Points on a hilly landscape, in no order, each with its height.
From any point a climber steps to the highest of the 2 points nearest to it. It stops when none of these is higher. Distance is the straight distance between rows; heights are no part of it.
<386> height 30.3: [ 20   0 -11 -17 -14   3   5 -12  18  -4   9  43  -8  11 -26  15   6   5
 -14 -20  29 -26]
<8> height 35.8: [ 14  -6  -5 -12  -8   4  11  -1   5  -4   6  11  -5  -7   3   5  14  11
  18 -27  11   3]
<347> height 54.9: [ 13   0  -9   3 -17  -9 -13 -12  11   3  -2  -4  -4   2   5  12  -1   8
  -7   2   3   9]
<81> height 26.2: [-17   5  -4  25 -12 -15  -2  13 -15  -4   8   2   0  -1   7   8  -8 -18
  -6  -7 -19  20]
<679> height 30.7: [ -3  16  24   4   3  31  -8 -12   5 -14 -23 -29  -8 -11  -1 -18  -8  -7
   6  19 -24  -8]
<683> height 27.4: [ -7  -7 -17 -12  31 -14 -20  14 -10   0  13  -7  -7  15  -2  15   9  -2
   9  27  -7   6]
<315> height 43.7: [  0   1  10  20  -9  -6   1  -6  11  10 -16  -4 -13 -25  18  -6  13   3
   4  -1 -15 -10]
<396> height 20.6: [-10   8  -8 -15  26  -7   9  -7   2 -10  10   1  11  19 -13   4   1  20
  16  19  10  -9]
<648> height 48.2: [ 11  -5  10   5   8  14  -6  20  -2   0 -20   0   0 -12  -2 -12  10  -5
   9  -1 -21  23]
<177> height 30.0: [  0 -13 -11  -3  15  -8   3   8 -13  -2   9  -5   1   2   1  -4   6   0
   9  15   0  10]
<575> height 33.4: [ 10 -13  -9  -3   8 -11  -3   7  -4  -4  -5   3   2  -9 -12  -7  -1  14
  -1   8  24  -7]
<489> height 5.5: [ -6  14  -1   0  15  25   2 -10  -4  10 -27  11   3   2  11  15 -17   3
 -15  -2   6  -5]
<341> height 22.1: [ 36  19  -9 -11   0   1   5   4  20  11   3   6   4   1 -16  -6  14  -3
 -31  -1  22 -18]
<204> height 12.5: [  9  -4 -22   0 -23  -6  -1   0  -2   4  26  14   3   7 -16   4  10   8
   0  13  29  13]
<304> height 11.3: [ 14  -1  19  -7  18  17  11 -13   8   3 -18 -20   7 -14  21 -13   6  -5
   4   4 -12   0]
<377> height 32.2: [-20  -9  19  10  -6 -25  -9   1 -23   0   4 -28   4   2  13  -8 -13 -39
 -13   3 -41  -3]
<532> height 35.7: [ 32   1  -1   2 -21  -6  -4  23   7   6  -6  -3  -5 -15  -1 -14  20   0
   1 -18   1   3]
<141> height 16.3: [  1  22   5   1  16  -5   0  20 -14 -13   6  -8  34  13 -14   0 -19 -18
  -9  12  -8  10]
<105> height 36.7: [ 16   4  -2 -12   6   9   4 -14  22  -3  13  24  -5  17 -36  14  -1  10
  -8  -7  18  -4]
<160> height 30.6: [ 31  14 -12   6 -14  -3   1  25  11   1   9  25   3  -8   2 -14  25  11
  -6 -12   6  -4]
<653> height 12.0: [  8  16   7   2  -5   0   6  -2 -18  -8   8 -33   9   2 -11  -2 -30 -11
  -5 -12 -11   8]
<406> height 47.5: [ -3 -21   4  -7 -14  -1  11   1   0  -1 -16  -6   3 -13   3  -3  10  12
  25 -40  12   0]
<129> height 26.4: [ 28   7  10   0 -27  16   6  -3  27   3   1  37   4   6 -21  -8  26  11
   4  -7   7   1]
<273> height 7.8: [ -2  13  10  -3   3  29   7 -18  -3   2 -17  -8   1   2  11  11 -11  -1
   9 -17  -6   6]
<101> height 41.8: [ 21   5   8   5  -1  -4  -7  16   9  12  -1   3  10 -10   4  -3  19 -13
  -7  -4 -18  15]
<490> height 40.9: [-37 -17  -1   1  17 -26  -4  13  -6  15  -5 -27   3  23   6   7 -13 -21
   0 -26 -15  -6]
<398> height 4.1: [ -5  24   1   1  15  20   4 -11   1  10  -2  17   2  13  -6  15  -8  -7
 -23  17   8 -14]
<474> height 53.3: [-14 -19  14  -2 -11  -6  14  -4  -3   8 -13 -29  12  -8  12 -10   5  -6
  15 -20   3  -3]
<540> height 29.6: [-19   7  16  27 -15 -30   0  12  -9   2   9 -16  10  -5   8  -7  -6 -23
  -8   6 -30   8]
<60> height 36.4: [  5  -7 -15  -2   2 -15  -9   4  -2  -9   6  -6  11   4 -23  -6 -20  12
 -11  23  14   8]
<825> height 24.9: [ -9   3 -30  -9  19 -31  -7  16   7  -8  25 -12  -3  20  -3  11   2   2
   8  10   5 -10]
<736> height 14.6: [ -3  -1   9   6  17  21   0  -5  -6   1 -13   4 -21 -19  30  -4   5 -12
  -9   0 -12  -4]
<784> height 27.3: [-11 -13  11   5  10   2  -9  -7 -21  -2  -2 -19  -3   4  10 -10   3 -12
   9  22 -19  11]
<702> height 26.6: [ 24   6  -9 -21 -16  12  -3 -11  12  -4  -1  20  -6   1  -2  16   7  11
   7 -26  30 -20]
<776> height 18.6: [  8  10   9  -2  -9  22 -14  -8  -1  -2  11  13   0  25 -29   4   1 -13
 -13  31  -3   9]
<640> height 33.3: [  1   0  21  17 -15   7  -5  -6  -6  -7 -21 -21   2 -14  -6 -16 -12  -1
   6  18 -21   6]
<269> height 26.9: [-16 -16   4  -9   4  23   6 -12  -2  -5 -20   3 -24 -22  17  -8 -16  14
   5 -12  11  -8]
<172> height 18.0: [  0  -4 -10 -18   9   3  12 -10  -3 -11   7  15  10  13  -7   8   7  13
  13  -9  26 -23]
<325> height 35.5: [-27  -8   7   5   9 -16  -2  -5 -12  12  -2 -29   9   6  20   6  -7 -26
  -4  -8 -24  -1]
<223> height 10.0: [ -3 -10 -24 -13 -10   8  -3  12  -1  -3  19  19  12  20 -25  14   0   7
 -14  12  37   0]
<155> height 19.2: [-13   7  -9  -5   6   9   5  -8  -7  -2  -4   8 -12   3  -2   3  -6  21
  10 -10  17 -11]
<157> height 22.2: [ 19  -1  10 -14 -22  17   4 -10  18  19  14  46   7  18 -27  -5  25  -2
 -19  13   6   2]
<193> height 25.6: [ 37  -2 -11  -9 -21  -3   5   7   6   6  17  11   4  -9 -11  -6  14  10
  -9  -8  27 -20]
<275> height 18.8: [ 19  -2 -12  -7 -31   2  -4  -6  18  13  36  38   1  25  -7   0  29  -5
 -26   1  11   4]
<65> height 14.3: [ -1  11   1  -5   5   1  13  23 -18  -5  16 -10  22  10 -10   4 -27  -9
   4 -14   1  19]
<357> height 15.7: [  9   9 -20  -6  -2 -28   3  15   5  -2  34  15   3   6  15   7  15   1
  -1  -3   3   2]
<14> height 22.4: [-10  -8  12  -4  -5  23  -1 -28  14   0 -33   9  -9 -15  13   2  -6  21
  12   2  13  -7]
<458> height 22.0: [-22 -15 -15   9  -1 -31   1  26 -14   0  22 -11   5  12   8   5  -8 -20
   1 -20 -12  11]
<45> height 39.8: [  5   7 -18  -5   6 -19  -7  19  -4 -10  31  -1  15  14  -4   4 -18  -5
 -15  17  12  14]
<35> height 51.4: [-22 -19   4  11  13 -15   0   6  -4   1 -11  -4 -18 -22  19  -5   9   3
  12  -9  -6 -12]
<261> height 36.9: [  4  11   9  10 -31   1   7  -1  22  11  -9  15  -6 -14  13  -6  23  10
  15  -3  -2  -9]
<40> height 30.8: [ 28  13   8  -3 -19   7  -4  -6  27   1 -17  25  -3  -9  -7   5  25  16
   9  -7   0 -16]
<447> height 37.8: [-20 -11  18  28 -17  -2  -6   1  -2   4 -21  -5  -8 -21  11  -3  -1 -11
  11   4 -21   8]
<748> height 44.3: [ -8 -29  18   9  23  -8   1   4   4  -4 -24   1 -20 -18   0 -13   0  -1
  10 -15 -24  10]
<121> height 22.3: [-30  -7  -7   5  18  11   1 -15 -13  -2 -11  -1 -22  -7   5  -5  -3  22
  12  13  -1 -17]
<124> height 18.5: [-20   2 -24  -3  -2 -25   7  24   0   3  36  -5  13  11  28   9   6  -9
   9  -8  -6   8]
<76> height 32.4: [-17  -6  -2  -2  12  19   3  -9 -25  -4  -8 -13 -21 -12  10  -2 -27  -3
  -2  -9   0   2]
<769> height 16.5: [  2  13   9  10  13   2   8  -6  -7  -3   5   6  -5 -19  12  -2  -8  -3
  -9  12  -2   3]
<46> height 19.6: [-13 -20  13   2  10  -5  -6 -19  13  -8 -31  10 -15 -17  14  -2   2  21
  18  10  -5  -7]
<156> height 39.4: [-26 -14   2  15   2   1  -1   5 -24   2 -11 -29 -19 -11  -2  -2 -24  -7
  -6 -21  -1  -9]
<285> height 22.5: [ -3   9 -14 -11  26 -21   5   7   4  -8  15 -12  10  16 -12   8 -14   8
  12 -10   2  -1]
<323> height 17.9: [  1   0  15  13  23   4   4 -26   7  -6 -14   5 -15 -19  17  -9 -13  17
   1  16  -7  -8]
<569> height 49.2: [-30 -11  -5  13  11 -25  -1  12 -14   7 -18 -24   2   9  -8   3 -27   2
  -1 -15  -5  -6]
<453> height 43.8: [ 11  11  -1  -1  -9  14  -3 -13   5  -5  11   5   2  12 -13  18  -3   6
  -8  -7  18  12]
<17> height 9.9: [  8   1  14 -10   9  11  14 -13   0   5 -20  -9  17  -8  11  -2  -7   7
   6 -11  11  -3]
<192> height 12.7: [ -9 -14  14  -2  22   5  11  -8  -4   6 -26 -17  -3 -23  35  -4  -6  -9
  -3  -1 -17  -4]
<7> height 17.3: [  2  28  -6  -5   6   4  -9   9 -11  -5   5   2  14  22 -22   1  -8 -20
 -19  35  -5   2]
<618> height 15.3: [ 20   2 -24  -7 -27 -12 -13   1  14   7  34  10  13  21   4  -5  17   8
 -11  10  12   7]
<248> height 45.1: [  6   0 -12   5 -12 -26 -16   9   6   2  21 -13  14   9   3  14  -6  -2
 -13   6   0  19]
<382> height 41.7: [  1 -14   4  -5  20   6   0   1  -3  -4 -13   8 -12 -11  -7  -6   8  13
  23  -8 -10  19]
<590> height 28.3: [-24  -1  18   0   7  23  -9  -9   1  -8 -19 -16 -15  -3   6  -5   3   0
  18  21 -17   4]
<720> height 20.1: [  5  11  -6  -3  -8  14  -3   1   7   5  14  33   1  16 -21   1  20  -6
 -14  33  10  -1]
<130> height 10.3: [  0  17   9   7 -25  20   3 -17 -15 -11   8 -34  -1  -3  -2 -11 -16  -8
  -3   2  -7   2]

Call two points neighbours if one is among the 2 nearest of the other. Go from one point of each pair to the other, from neighbour to neighbour, staying as high as possible. Name the lowest point that can't be avoided.
<648> and <35>: <382>
<648> and <347>: <784>
<315> and <569>: <172>
<648> and <474>: <702>

Two climbers start at each pair of points below. Name the first point that both come to, or write -.
<489> and <155>: <269>
<357> and <769>: <569>
<396> and <784>: <177>
